Points on a hilly landscape, in no order, each with its height.
A climber steps from a point to the highest of its 2 nearest points, and stops where none of them is higher. Distance is the straight distance between rows; heights are no part of it.
J811: [-14   8  18   3  -8  33 -18  -5 -36  22 -13  10  27 -72 -50  26  -9  37
   7  27 -21 -34   9 -28 -18  -7  24 -41  -7  40 -45   9   4  -6 -48   0
  18 -38 -18  20  11 -45  70  13 -27  -1 -29  -2]  height 264
J965: [ 37  11  -7  23  -3   6  30   8   7 -12 -17  17  29   7   2  -5  12 -11
  36 -26   6  33 -24 -32 -27  25  -4  21 -22 -25  -9 -24 -24 -16  82  35
  12  17  -1 -12  14  60 -22  -1   7  -9  -3 -26]  height 290
J594: [ -2  14   5   9  -8 -25 -24 -15   0   6   3 -21 -45 -13  15   5  18   8
 -63  12  13  -8  39   2 -23   9 -10 -25  11   9  26  14  -4  21 -45  -8
  -5  18  26  25 -10 -80 -30  27  23  -8 -10  13]  height 353
J524: [-28   6 -60 -11  24 -28 -46  -7   9 -21   0  10   3   8  17   1  33  29
  -5 -27   0  25  10  19  -5  -6  12  20 -10  -8  22  27   1 -11  46  11
 -25 -14  -3 -20  19  40 -54  15  17 -20 -11   1]  height 395
J676: [-13 -16 -33  10   3 -10  -9 -21  24  10 -25  36   6  43  61   1  13  -9
 -39  -3   2  11  36  36  38 -25  -5   3   2 -30  27  33   9  -8 -20   5
  -9   6   2 -10 -23  22 -17  22  32  -3   4  -4]  height 490
J360: [-18   7   8 -31  10 -13  -2   6 -27 -19  30 -57 -26 -20 -50 -13   4   5
   5 -20  -4 -17 -14   1 -24  -4  10  -7  -7  11  -3 -13  19  29  -7 -22
  11  10 -10  -2   2 -54 -10  -7 -48   8 -16  -9]  height 347
J901: [  4   0 -17 -33   9  -7  10  28  -3 -12  21 -23 -42  -5 -12 -32   3  50
  14   8 -12  -1  13  -2   4 -14  17  33  -9   1  -5   6  47 -15   7   5
 -21  -1  -4  16  76  -1 -52   3  16   0 -12   9]  height 306
J354: [ 12   9   2 -21   8 -10  14  19 -12 -20  21 -34 -11 -14 -36 -27  14   6
  26 -28  13  25 -10 -19 -48  14  14   5 -20  -1  -5 -26  12  -8  38  -4
   2  23 -15 -26  18   1 -23  -2 -38   8 -21 -44]  height 327
J747: [ 14  -4  34  21  -9  -2  35   8 -36   4 -15  -1  22  -1   3  -5 -15 -42
  38 -24  42  19 -26  -9  27  21   1   3 -22 -43  -9 -25 -11 -44  30   2
  54  10 -25 -33 -60  33  38 -24 -39  -2  24  -7]  height 439
J291: [ 15  10 -13 -13   5  10  17  23  11 -41  16   6   1 -21 -27  -8  -1  23
  35 -29  -7  13  -2 -12 -45  17   1  24 -13  22  -7  -5 -12  19  62   4
  -5   0  16 -27  47  40 -35  11  -5  -2   1 -43]  height 720
J443: [ 26  14   3   3 -15  12  10  11  31 -34  12  19  13 -26 -21  -4  -2  10
  16  -9   3   5  12 -17 -76  24   9   0 -10  23 -16 -14 -16  12  34  14
  -5   8   2 -11  38  37 -16  16 -14   3 -20 -47]  height 671
J726: [-22   3 -14 -13  -9 -11 -29 -23  27 -19  15  16 -15  12  26  -8  30 -33
 -32 -31  -2  15  16  31   2 -13 -12   5  28  23  43  19   0  48  -2   5
 -26  19  26 -21 -19   0 -19   2  15  -6   8  -6]  height 355
J970: [ -2  10 -12 -21   7 -13 -20  -2  11  31  14  -8 -46  37  30 -28  18 -33
 -54   8  21  27  32 -25  18  16 -27  -4  15  22  62   9  11  16 -40  24
  -4  52  49  13 -11 -68 -20   3  44   7 -11  14]  height 589
J972: [-20  -6  37  18 -17  -8   0   5  -5  -2 -30   9  12   2  30  23  -9 -44
 -22   0  23   2   0  17   6  40  -3 -27 -11 -19   6   2 -15  -3 -10 -20
  28  -4  -1   8 -52   4  52  20 -18  -3  -1  -5]  height 554
J752: [ 15  17   6  -1 -12  16   0   9  -6 -38  24  -5   1 -20 -24 -18 -20 -28
  39 -33   0  18 -42  -2 -34   9  -5 -12  20   2   0 -27 -39  13  44  -6
 -19  13 -22 -47 -38  62   8 -18 -45  -9  40 -19]  height 516
J903: [  7   3  17 -14  -9  -2  15  18   3  -4  18  -7  -7  24   7 -36  -3 -56
  18 -13  26  24 -36 -32  -5  33 -31  -6  25  -2  23 -38 -14   5  37   5
 -22  36  12 -17 -10  43  14 -27 -19   9  23 -16]  height 288
J836: [ 16 -19  19   1  -8  29  18   5   3  12   4   3   0  -7 -24   5 -23  45
  26  41 -29 -40   4  -4   8  -7  20   6   3  18 -31   2  24  -5 -40   1
 -10 -23 -17  29  38  -8  13 -14  22  22   0  27]  height 729
J329: [  1  -3  -5 -29   8  12   2  17   2 -36  38  -6  -6 -29 -38  -9 -11  23
  20 -20 -16 -12  -1  -1 -38  -2  -1  12   6  42 -14   3   9  42  12 -10
 -21  -4  14 -12  36  10 -23  13 -27  10  -4 -39]  height 780
J506: [-24  -6 -37   8  24  -7  -3 -13  15   5 -20  23  44  57  46   1  19 -17
  -6 -26  10  20  -7  15  53 -20 -11  23 -16 -38  15  12  -1 -37  46   9
  10   5  -4 -22 -20  60 -10   6  14  -2  10  -1]  height 654
J437: [  6   0   8  17 -17 -14   0 -11   3  13  -3 -15 -42 -27  -1   9   6  37
 -34  25   8 -31  47  -5 -37   6  20 -32   0  -2  -7   3  21  -9 -49  -8
  -1  11 -13  33  19 -62 -16  27  22  -2 -20  12]  height 326
J496: [-19  10  17  -3   5  -7 -16 -30  -7  -1   0  -1 -13 -16  14  25  -9  -1
 -49  15 -21  -7   3  20  17 -13 -19 -32  49  17  32  28 -17  76 -49 -21
 -19  -5  43  12 -43 -69   3   9  27  -7  25  25]  height 292
J446: [ 27  22  13  10 -13  41  14   4 -43 -16  -7  19  33 -52 -39   7  -8   4
  46 -17  -7   0 -41  -5 -20   1  28  -4   1  11 -37 -19 -27  -9  12   7
  36 -20 -24 -37 -29  30  49 -26 -53  -6  20 -33]  height 462
J407: [-29  16  15  -2   0 -18 -22 -24 -29 -20   3 -12   4 -67 -29  35  -5 -13
   3 -13  -2 -20 -20  21 -16 -17  25 -37 -11  17 -22  17   1  50  -6 -21
  10 -38 -20   4 -43 -33  38   2 -57 -18  -4   4]  height 212
J140: [ 16 -20  31  37 -22  16  -1 -14  15  23 -19  46  15 -14  11  45 -24  13
 -17  32   9 -38  40  -5 -20  23  -4 -29   9  10 -28   5 -15 -13 -51 -10
  14 -18   1  15 -12 -14  43  23  20   3  -8  -4]  height 711
J380: [ 38 -19 -19  33   3   6  36  15  34  27 -27  38  20  28  22   5   5  13
  25  10  -3  -8   5 -18  35   3 -10  36 -40 -23 -26  -5   4 -47  36  20
   9 -16  -3  16  43  46  -9   2  49  13 -12   4]  height 456
J849: [  6 -26 -17  15   5   0  17  -4  29  10 -24  40  24  43  54  12   9 -10
 -16  -8   2  -2  24  22  47 -15  -6  26 -15 -33   6  11   4 -22  13   5
  -2  -2   3  -9  -3  48   1  10  28  11   7   3]  height 559
J689: [  8   2   5 -13   5   7   8  -1 -25 -26  27 -20  20 -26 -45  -1 -21   3
  52 -44  -8   5 -42  16 -10 -19   6  14  20  10 -13 -17 -19  17  38 -19
   3   1  -9 -63 -29  22   7 -25 -49 -17  30 -17]  height 451
J489: [ 14   2   2 -23   3  43  25  19 -27  -1  14  -6  26 -34 -63  -6 -13  34
  40   8 -28 -22 -19 -32 -28   1  20  -5  -6  37 -40 -18  11   5  -7  -5
  19 -15  -1 -18  30   0  21  -9 -40  17 -13 -32]  height 635
J233: [-21  33  -6 -13  -3 -22 -37 -16  14  21  27 -33 -44   4   1 -26  27 -40
 -68  -3   8  27  12 -21  -2  20 -28  -3   8  37  70   6  -7  39 -37   8
   5  49  44  11 -12 -72 -29   2  24  -1   4  18]  height 548
J776: [  6 -34   0  -5  16   2  43   0   1  26   3  -5  14  60  19   3 -14   3
  24  -4   1 -11 -27  17  82 -35 -17  41   0 -43  -9 -18   2 -35  33  -5
   8  -3   0 -10   0  40   3 -38  -6   1  15  34]  height 116
J445: [  1  -5  -1 -32   7  47   9   8 -24   0  24 -12  14 -36 -64  -2 -19  54
  17  25 -41 -41   3 -33 -12  -6  12  -4   4  44 -37  -1  25  19 -38  -6
  -6 -17   4  12  45 -27  18  -3 -19  27 -12 -13]  height 681
J885: [ 42  18   2  29 -28  22  38  11  30   9  -8  41  31 -29 -28  10   0  19
  35   9 -19  -5  -2 -34 -46  26  12  12 -25  20 -38 -21 -11 -12  13  27
  43 -10 -18  -2  45  33   8   1   5   0 -30 -35]  height 520
J278: [-26  30   7 -26  -2 -18 -29   0  11  -1  29 -33 -40   4  -4 -20  -2 -55
 -47  -6   7  21 -17 -17 -19  28 -32 -16  32  51  59 -10 -16  58 -21 -10
 -11  38  51  16  -9 -67  11   5   8   4  11   9]  height 507
J193: [ 23   4  16  24  -9   3  26  -2 -16  -1 -16  -3  30   6   0 -20   0 -39
  46 -29  33  40 -30 -26   9  11 -12   6 -16 -44   1 -30 -29 -41  57  20
  21  28 -25 -34 -48  59   7 -17 -25 -18  23 -12]  height 371
J790: [ 26 -21  38  23  15  23 -10  22  -9  29 -13  29   6  32  26  32 -60   3
 -26  42   0 -22  22 -26 -14  38 -33 -39  16  23  -7  -7 -40 -33 -38  -9
 -10  -2  48  29 -17 -66  62  34  55  32 -10   1]  height 583
J979: [-10   6  26  20 -11  11 -19  -8 -25  18 -13  -4 -10 -55 -32  30 -27  52
 -14  41 -13 -45  24 -20 -30  -6  21 -47   4  32 -37   5   9  -7 -63  -2
  11 -22 -11  39  10 -73  38  23   6  -5 -20  17]  height 285
J314: [ 26   8   4  13   1   0  16  10   2 -10  -5   6  16  25  12 -23   1 -43
  35 -29  27  41 -30 -41   2  13 -30  12  -1 -28  12 -33 -25 -18  73  25
  -4  37  -4 -20 -16  69 -10 -18  -4  -5  30 -18]  height 325
J121: [ 23  -2   1 -13  -1 -12  21  12 -18   9  -1 -24  13   1 -16 -21  24   4
  23 -12  21  15 -13 -33  -9  20  16  12 -22 -25  -8 -31  17 -40  37   4
  20  19 -22 -12  13  13 -14 -15 -18   3 -32 -21]  height 365
J226: [-24   6  24  -1   4   5 -13  -9 -45  -1  -8 -11  10 -60 -31  30 -10  16
   4  11 -15 -35 -22   3   3 -10  33 -24   0  18 -30  15  12  16 -32  -9
  20 -43 -17  12 -25 -36  45  -8 -40  -5 -10  18]  height 239
J501: [-19 -12 -15 -16  19 -21   7   1 -16  34   1 -38   7  62   7 -25   8 -20
  16 -14  38  19 -30 -16  67 -14 -23  21  -1 -37  12 -16  32 -55  12  -6
  19  15 -14  -9 -24  16 -14 -31 -15  -5 -13  21]  height 265
J702: [ -6  -7  22  23 -17   5   3  -9   6 -15 -22  34  40  -2  26  26   1 -29
   3 -19  11 -13 -11  24   5  11  13  -2 -12 -16 -10   6 -21   0  15  -7
  37  -9 -14 -10 -36  51  29  16 -16  -5  10 -12]  height 649
J344: [ 17 -19  10  16 -18  22  -3 -11  28  -7  -7  42  27  -3  18  26  -3  -4
   2  -5 -22 -31   3  21  -5   4  -3   6  21  16  -8   3 -14  30 -10  -1
 -15 -13  18  -2   0  35  21  -1  24  10   8 -12]  height 557
J119: [ 30 -27   4  49 -16  12  13 -10  20  32 -22  41 -39  31  39 -18 -27  38
  -1  61  -1   3  63  36  28 -30   5 -12  12 -17 -29  28  11 -30 -49   3
 -39 -11 -21  28  24 -11 -20 -11  42  13  46  23]  height 607
J681: [ 25 -25   5  28 -11  12  28   2  25  18 -23  39  27  21  31  15   0   2
  10  10   0 -17   3  11  25   1   1  28 -27 -27 -14   3   0 -28  11   8
  20 -12  -9   8   6  48  14  -1  30  17   2  -4]  height 498
J889: [-21  31  36   8  27  -6 -30 -25 -35   5 -17 -11   9 -33   9  39 -35  -2
 -45  22 -30  -7 -15   2  13 -24 -35 -37  43  16  14  48 -25  47 -47 -25
  -8 -33  36  31 -52 -88  32  23  28 -22  18  37]  height 336
J491: [ 15  -7 -51   2  24   3  24  22   6  16 -14  -2   8  11  -8  -2  12  46
  43  -4   0  15 -18 -31  25   5  12  39 -35 -29 -14 -10  10 -49  73  26
  12 -20  -2 -10  54  40 -36 -15  36 -10  -2   8]  height 369
J740: [-30   6 -27 -30  22 -21 -12   8  -7 -26  31 -45 -45 -13 -15 -27  13  39
   6 -11 -20  15   8  22   6 -32  18  30  -8   1   1  24  35  21   4  -4
 -29   1  -8   1  43  -8 -68  -2 -19 -11  -4  14]  height 283
J871: [-27 -15  16   6 -10  -2  -3  -4  15  -3 -26  15   7  36  42   8   2 -54
 -35  -8  11   6   4  23  28  12 -21 -15   3 -15  31   4 -10  20 -12 -13
  17  17  15  -6 -53   7  40  16   2   4  13 -12]  height 474
J88: [  6   4  15  10 -25  10   7  -5   6  16  -7   6 -13 -43 -40   6  -9  49
  -3  39 -12 -33  39 -17 -40  -2  41 -32 -12  22 -33  -6  24 -16 -55  -5
  13  -9 -30  25  45 -49  10  18   3   5 -28  -1]  height 304
J96: [ -5  13 -20 -14   2 -34 -33   6  -2   9   1 -36  -4  20  -3 -21  39 -25
 -25  -2  36  21  16 -29 -21  36   0  -8 -19  -8  20 -12  28 -33 -12   6
   2  32 -13  27  -5 -14 -31   9  -2   9 -52 -16]  height 461
J863: [-20  12  23  -1  -8 -16 -25   5 -10 -15   7 -34 -11   0  -2   2   8 -47
 -12 -11  22  13 -24  -3 -26  34  -6 -32   6   3  16 -11 -15  20  -3 -25
   9  15  -4   9 -36 -27  24  -1 -28  -5  -2   3]  height 127
J687: [-28  23  -7   6  -2 -26 -37  -4  -5   0  20 -41 -24  12  -9 -31  32 -78
 -24  -9  40  48 -23 -18 -38  41 -15 -27 -11   4  33 -13 -10   3   4 -11
   1  38 -26  -5 -32 -12  -7  -2 -44  -8  -2  -8]  height 99
J943: [-20   1 -28  -2   7   0 -15  -6  19 -33  10  13   7  -4   2  17  15  34
  16 -33 -19   6  -9  29 -11  -7  15  28  -8  10   4  20 -12  15  70  10
 -13 -13   6 -38  35  44 -36   7  18 -21  17  -4]  height 443
J494: [-21  26  -3 -13  -5 -29 -37  -3  -1   7  13 -54 -36   3  -9 -19  37 -40
 -48  -5  28  19  12 -19 -33  37 -23 -15  -9  24  40  -4   5   5 -24  -4
   3  39  10  27  -8 -57 -24  20  -3   1 -27  -1]  height 506
J816: [-12  -4 -27  -9  18 -27  -4   1 -30  19  -5 -37  22  25 -19 -25  19  -6
  32 -32  37  31 -38 -20  33  -2   4  16 -15 -37   7 -12  28 -62  31   0
  24  13 -36 -37 -41  22 -23 -25 -26 -18 -15   9]  height 338
J888: [ 25  22  13  22 -34  10  10  -2  26 -39  -4  41  29 -37 -15   5  -9 -18
  16  -1  -2   9   9 -18 -80  32  12 -16  -5   2 -19 -17 -50   3  32  29
   2  -2 -25  -8   0  63  12  19 -41 -15  -5 -32]  height 617
J724: [ 30  29  -8  -5 -16  58  24  19 -24   7   3  27  41 -46 -66   1  -4  21
  36  18 -28  -7 -16 -49 -44  11  12 -14  -8  39 -48 -24 -23  -7 -18  18
  37 -16 -13 -11  30   9  43  -7 -44  15 -18 -48]  height 595
J166: [ 25 -27  -2  48 -27   9   7 -16  32  32 -24  56 -17  22  45  19  -9  36
 -14  38  12 -27  60  20  15 -13   3 -10  -3 -21 -22  22  -1 -29 -43  -7
  -7 -11 -20   7  13   4 -10  17  42  -3  11   5]  height 568
J247: [  1  -1 -24 -15  17 -28 -18   5  -7   6  -7 -25  15  24   0 -19  37 -10
   4 -17  32  22 -12 -22   4  15   5   6 -19 -23   9  -7  26 -45  15   4
   5  15 -24   6 -12  18 -24  -2  -9  -6 -40 -11]  height 414
J328: [ 19  -6  30   5  -7  16  23   9 -36   0  -8   2  26 -21 -18   9  -5  -7
  32 -15  12 -15 -35   5  11   8  22   7  -7 -14 -28 -17  -5 -28  11  -7
  44  -7 -21 -22 -29  17  42 -26 -40  -1   5  -1]  height 527
J179: [ 32  -9 -11  21 -19  12  23   9  44  11 -11  32   7 -13 -10   6   7  46
  22  10  -7  -6  21 -24 -23  10  10  21 -29  14 -23  -2   7 -26  18  17
  14 -13 -14   3  67  30 -25   6  38   1 -24 -18]  height 480
J211: [  1  -8  -4  -9   7  -2  17   1  -1 -13  18 -13  19  12 -15  -3  -7   1
  48 -46   5  13 -42   7  13  -9  -9  32  19  -9   5 -15 -11  -7  66  -4
  -1  11  -2 -55 -11  45 -14 -32 -18 -14  31  -3]  height 379
J509: [  9 -20  28  13  14  15  -5  24  -3  20 -21  36   7  38  39  38 -55 -17
 -29  33  -6  -5  15   1  22  15 -39 -31  15   6  10   4 -38   6 -40 -15
  -4  -6  58  12 -40 -49  69  24  44  27   9  -3]  height 519
J709: [-21  26  26 -13  11 -15 -32   2 -11  -5  11 -41 -20 -10  -9  13 -14 -27
 -45   4 -11   1 -16 -15 -25  17 -25 -31  28  34  39  -4 -19  34 -24 -25
  -5  18  44  31 -12 -89  17  12  16  -2   0  23]  height 466
J455: [  3 -11   1  -7   0  13  10   5  15  -8  16  28 -24  -3  12  -8 -13  50
  13  21 -32 -16  14  32  26 -29  11  31  27   7  -9  22  27  17 -17  10
 -42 -21   7   6  56  13 -31 -14  42   5  28  23]  height 208
J378: [-11 -10  -2 -12  -8   1  -8  -8  28  -9  -2  32   5  21  42   4   7 -40
 -28 -12   0   4   9  24  10  -1 -15  -6  35  13  37   0 -10  50  -8  -1
 -13  24  39 -16 -30   7  26   3  23   9  18 -13]  height 403
J914: [-20 -10  25   5   9  11  -8   4   3   5 -24  22  15  22  39  31 -33 -42
 -34  13  -9  -3   0  19  31  10 -31 -28  23   1  18  11 -33  37 -29 -23
   3  -8  49   8 -56 -22  75  15  21   7  21   0]  height 442
J766: [-25  21   6   8  -8 -34 -32 -18  -5 -14   8 -34 -19 -32 -16  14  20 -34
 -32 -15  19  -3  11  12 -52  11   7 -40 -26   8  10   5  -6  35 -11 -25
   5  -2 -21  13 -35 -51   3  21 -32 -22 -20  -8]  height 155
J304: [-31  11   1  10  -6 -30 -24 -39   2 -19   6 -14 -14 -41 -12  26  20  -1
 -16 -15  -3 -18   8  36 -25 -26  23 -18 -19   8  -6  21  12  44 -12 -16
   3 -19 -28   3 -24 -36 -10  18 -31 -23 -12   6]  height 181
J917: [-31  10 -59 -25  31 -32 -35  -2   3  -1   3 -19 -15  28  14 -24  34   8
  -5 -19   3  25  -4  15  30 -21  -1  30  10 -12  34  20  26 -16  11   7
 -24  -2  -2  -1  18  21 -65 -12  15  -9 -10  20]  height 351
J177: [-25  17   1 -20   6 -26 -13 -11  -8   5  19 -52 -51   2  -2 -26  21  -2
 -43  18 -11  -1  13  15  21 -13 -10  10  10  -4  31  14  13  31 -45   0
 -10  18   6  33   0 -64 -48  -7   8  -2   7  46]  height 282
J652: [ 21  19   6  -5 -17  29  -6   7  -7 -41  15   6  15 -40 -30  -7 -14 -25
  16  -7  -4  -1 -20 -17 -68  23   2 -34   6  13 -15 -26 -36  22  19  -6
 -20   2 -11 -14 -10  45  30  -3 -44   5   9 -33]  height 567
J570: [  9 -20  -7  21  -2  29  23   1  26   1  -8  29   4   1   3   8 -18  46
  39  21 -36 -17  -9  35  36 -30  20  39  -6  -1 -23  12  16  -7   4  -1
  -6 -29 -19   1  48  43  -8 -25  30   1  27  37]  height 180
J527: [ 11 -28  -1  -5   4  -2  19  14  11  16  -1  -2 -23  37  30 -12   3  11
   1  24  -5 -12  15  14  39 -16   3  27   2 -19   3   3  33 -22 -16   8
 -26   1  -2  26  26   1 -14 -17  34  18   2  30]  height 758
J49: [ 11 -27  -5   9   9  13  40   7  15   9   2  15   6  30  20   9 -17  31
  31   6 -21 -10 -24  28  58 -37   4  47  -6 -26 -17  -2  -4 -23  35   7
   0 -25   1  -7  36  48 -10 -34  19   5  24  43]  height 152
J245: [ 26 -26  14  34 -18  28  18  -6  22  27  -4  32 -19   5   1  -4 -30  48
  19  55 -23 -20  36  21  23 -17  10  -6  18   9 -31  18  21 -15 -54   1
 -32 -22 -26  31  41 -12  -3 -15  46  22  31  34]  height 662
J561: [-25  10 -31  -2   3 -33 -37 -22   9  -5  -9 -20  -7  12  15   2  43 -23
 -36 -15  10  15  14  29   4  -9  -1   1  -9 -10  34  31  15   7 -15  -5
  -5  10 -19   4 -28 -11 -39  13   1 -17 -21   7]  height 378
J340: [-18  22  30 -25  31   3 -36  11 -38  -5   5 -54  13  -8 -22   9 -37 -15
 -31   8 -33 -10 -38 -27  -4   6 -39 -22  44  41  18  -3 -22  25 -29 -25
 -16  -3  42  42 -16 -89  42   8   8  -6   1  38]  height 422
J148: [-20 -12 -34 -26  26 -19   9   9  -2  20   1 -28 -15  55  17 -23  13   5
   9  -6   8  19 -18   3  65 -29 -11  37  13 -28  15  -2  33 -33  26   8
 -17   1   0   2  18  33 -37 -28   2  -5  -5  36]  height 305
J452: [ 16  18 -25  13   1  -7  -4   1  10 -23  -7   9  22  -5  -9  -8  22 -10
  27 -28  15  49  -6 -26 -61  26   8   6 -27 -19   5 -18 -28 -22  79  32
  -4  15 -23 -24   7  69 -35   8 -16 -20  -6 -30]  height 266
J591: [ 24  -9  10   6   3  26  21   7   2 -16   6  19  30  16   4  13 -16 -10
  42 -28 -14 -13 -44   7  18  -7 -14  36  20  -2 -18 -19 -24  11  44  -1
   7  -4  11 -27   0  61  15 -30   2   4  27  -5]  height 447
J510: [ -6   0 -10  23   1   1   0 -15  12 -19 -25  23  46  34  34   3   9 -31
   9 -38  11  18 -16  16  17  -1  -3   9 -17 -36   3   4 -31 -28  59  11
  28  12 -14 -31 -28  74   2   9  -9  -6  23 -13]  height 787
J312: [-27 -34  13 -11  17   9  41   9  15  35  -6   8  -4  79  44  11 -31 -40
 -27  19   5   4  11  12  87 -12 -35  12 -14 -33  17 -20   3  -4 -10  -6
  16  -4  35  -8 -34  -5  61   0  -6  35  16  12]  height 35
J880: [ 12  -9 -16 -28  11 -10  -5  -2  20  34  12  25 -46  57  53 -33   0 -24
 -45  15  22  27  45 -17  46 -11 -33   4   8  -1  53   5  28   1 -31  36
 -14  36  51   3  -8 -36  -3  -1  58  20 -10  10]  height 638
J963: [ 38  10  21  16 -26  29  25   8  -2   2 -12  28  34 -40 -35   6  -9  -3
  23  17   1 -15  -6 -36 -59  32  20 -15  -9  16 -36 -28 -18 -16  -4  20
  32  -5 -16   3  25  24  32  -2 -27  11 -26 -35]  height 556
J309: [-26   6  16 -24   5 -20  -7   3 -16   1  21 -62 -37   2 -22  -7  14  -8
 -24   0  -5 -13 -14   2   5  11   1   0  11   2  18  -9  23  23 -20 -17
   7  18   7  19   0 -54 -18 -10 -16   6  -8  28]  height 312
J608: [ 25 -29  18  28 -22   7   8 -11  26  15 -18  45   7  14  36  34 -10  -1
 -20  14  10 -27  41  13   2  10  -7 -14  10  -5  -5   6 -12  -6 -30  -4
  -1   0  10   1  -9   3  17  23  34  12   2 -15]  height 637
J770: [ -1  -3  -8   8 -12 -24 -25 -27  19  11  -3  13 -28  13  42   4  24  -6
 -54   4  24   3  48   8  -8   5 -16 -22  16   0  35  17   3  17 -38   1
  -8  24  22   6 -22 -37 -25  20  34 -10 -13 -10]  height 383
J569: [-11 -39  19 -15  15   7  46   3  -1  33   8  -4   6  71  25  16 -21 -28
   5  10  12  -6 -21  15  85 -26 -32  28   5 -32   4 -32  -1 -18   8 -11
  17  -1  21  -4 -22  19  39 -31 -21  22   8  28]  height 74
J204: [-13   0 -29   5   1 -18 -14  -5 -16  -3 -11 -16   2 -22  -2  -3  33  33
   5 -10   6   4  -4  29  -4 -28  50 -10 -40 -28  -7  20  29 -32   4  -2
  18 -17 -59  -7  -2   7 -25   5 -36 -29 -23   9]  height 709
J879: [  6  20 -10  -3  -4 -21 -13   5   3 -22   7 -14   8  -5 -16 -25  31 -22
  11 -20  24  47   2 -24 -60  25  10 -11 -25 -11   5 -18 -10 -11  45  15
 -12  25 -26 -12  -4  36 -27   2 -30  -8 -21 -41]  height 295
J10: [  0 -23  22  -1 -11   7  13   8  -2   5  -6  -4 -10   1   6   6  -9  15
  -6  25 -13 -33   7  16  22  -7  16   0  10 -11 -13   3  27   2 -35  -7
  -9  -8  -7  24   9 -18   9  -6  16  13  -1  28]  height 679
J829: [-14   0 -38  16  -8 -29 -36 -27  31   0 -21  29   4  22  44  11  35  -9
 -42 -10  25  11  48  21 -10  -7   0  -6   6 -12  31  29  -1  -9 -14   9
 -17   9  -7  -8 -27  16 -32  33  18 -24 -17 -18]  height 432
J355: [ -1  -1 -45 -25  21   3  22  27  -4  -3   5 -17 -18 -13 -24 -23   7  65
  40   7  -5  22  -3 -21   5  -4  29  32 -31  -5  -8   7  32 -28  51   6
  -3 -15   2 -13  74  26 -53  -3  14  -9  -2  -1]  height 331
J566: [-22  29 -16 -29   6 -26  -4   3 -12  -4  23 -58 -57   2  -4 -50  11  16
 -22  29 -13  18  12  26  31 -34  -4  27  22 -23  17  20  30  12 -36   8
 -33   5  -5  34  33 -32 -74 -16   2  -9  19  55]  height 259
J813: [-11  13   2 -19   4  -7  -2   0 -28 -22  22 -22  -3 -55 -64  -3  -9   8
  21 -12 -11 -16  -9   1 -48 -24  31 -29 -28  23 -27  -6   2  37  -3 -16
   7 -15 -17 -18   1 -35  13   8 -74   4 -22 -47]  height 384
J14: [-32  17  33 -16  27  -3 -30  -6 -43 -11  -9 -44   8 -30 -12  34 -24 -15
 -23  14 -28 -14 -39  -2  10  -8 -28 -27  37  20   2  27 -19  40 -32 -26
  -1 -34  32  33 -40 -71  40   7  -2 -12   8  44]  height 376
J132: [ 13  -8 -52   2  24  -9   9  14  18  23 -27  20  25  37  26  -9  11  16
  15   6  14  12  -4 -20  43  -7   3  35 -33 -37   0  -1   6 -59  53  18
 -11 -20   3  14  30  48 -34  -1  45   2 -12  12]  height 413
J275: [ -8  -9   8  15 -11   0  11  -5 -20   9 -26  14  18 -25   2  10   8  18
  15 -12   6 -16 -21  26  19 -17  53   2 -34 -25 -26   9  16 -35   3  -5
  49 -24 -47 -14 -11  13  15 -10 -38 -25 -12   6]  height 619
J381: [ 24 -18  -4 -17   0  -9  14  13   7  28  11  12 -50  48  46 -29   4   2
 -23  32   5  -2  43   8  44 -16 -14  16  18 -12  25   5  24 -13 -33  26
 -41   8  31  22  21 -27 -25  -7  59  27   2  29]  height 695
J9: [ 14  -6   0   5  -4  15   0  -6  23 -25  -1  29  25  -1   6  16   3   0
  20 -33 -23 -14 -12  24  -4  -3   1  27  16  13  -9  -1 -20  23  40   4
 -10  -9  13 -20  13  58  -3  -8  15   2  18 -16]  height 499
J292: [-28  14   4 -13  -3 -20 -27 -29  12 -17  22  -6 -23 -20   5   8  13 -25
 -40 -17 -13   0   3  26 -10 -12 -13 -15  30  30  36  14 -10  82 -29 -17
 -29   3  26  -1 -23 -43 -12   8   0  -5  17   2]  height 313
J159: [ -8   2  -3  -9  -3  -7  10   1  -6  -9   6 -20 -47   2  11 -45 -11  32
   6  39 -29  14  22  50  19 -43  11  24  28 -14 -16  20  34  14 -28  11
 -44 -11  -8  34  45 -19 -43 -17  22  -5  36  45]  height 233
J137: [  4  25  -2 -11  -8  29 -10  -7 -39 -21  14   3  31 -67 -59   4 -14   4
  33  -9 -10 -13 -13 -10 -45 -19  28 -25 -13  33 -43  -9 -19  22  -1  -5
  13 -27 -19 -29 -13   5  47  -3 -77  -4   2 -50]  height 417
J192: [ 23 -19  31  27  -5  38  -8   7  -8  28 -18  30  27 -11   2  37 -37  13
  -5  38  -2 -33  22 -27 -15  39 -25 -32  12  31 -40   1 -32 -25 -46  -5
   3 -21  22  31  -9 -31  71  22  36  21 -12   2]  height 645
J92: [ -8  -5  -1 -30  10  16   5   4  -5 -22  33 -12 -15 -32 -35  -8 -15  50
   7   5 -32 -32   8   3 -13 -19  17   7   5  25 -21  11  32  35 -22 -11
 -22 -12   1  10  49 -18 -26   6 -11  14  -2 -10]  height 728

Where does a climber stop that starts at each point below?
J292 => J510
J496 => J527
J211 => J329
J179 => J329
J501 => J527
J148 => J140
J903 => J329
J879 => J527
J776 => J328
J309 => J328
J687 => J527

Call two points neighbours if one is among the 2 nearest of the other. Go from one point of each pair to the other, from neighbour to neighbour, staying as high as possible. Name the lowest point that can't be avoided.
J510 and J328 => J247
J510 and J836 => J914
J527 and J836 => J10
J329 and J849 => J380
J527 and J140 => J166
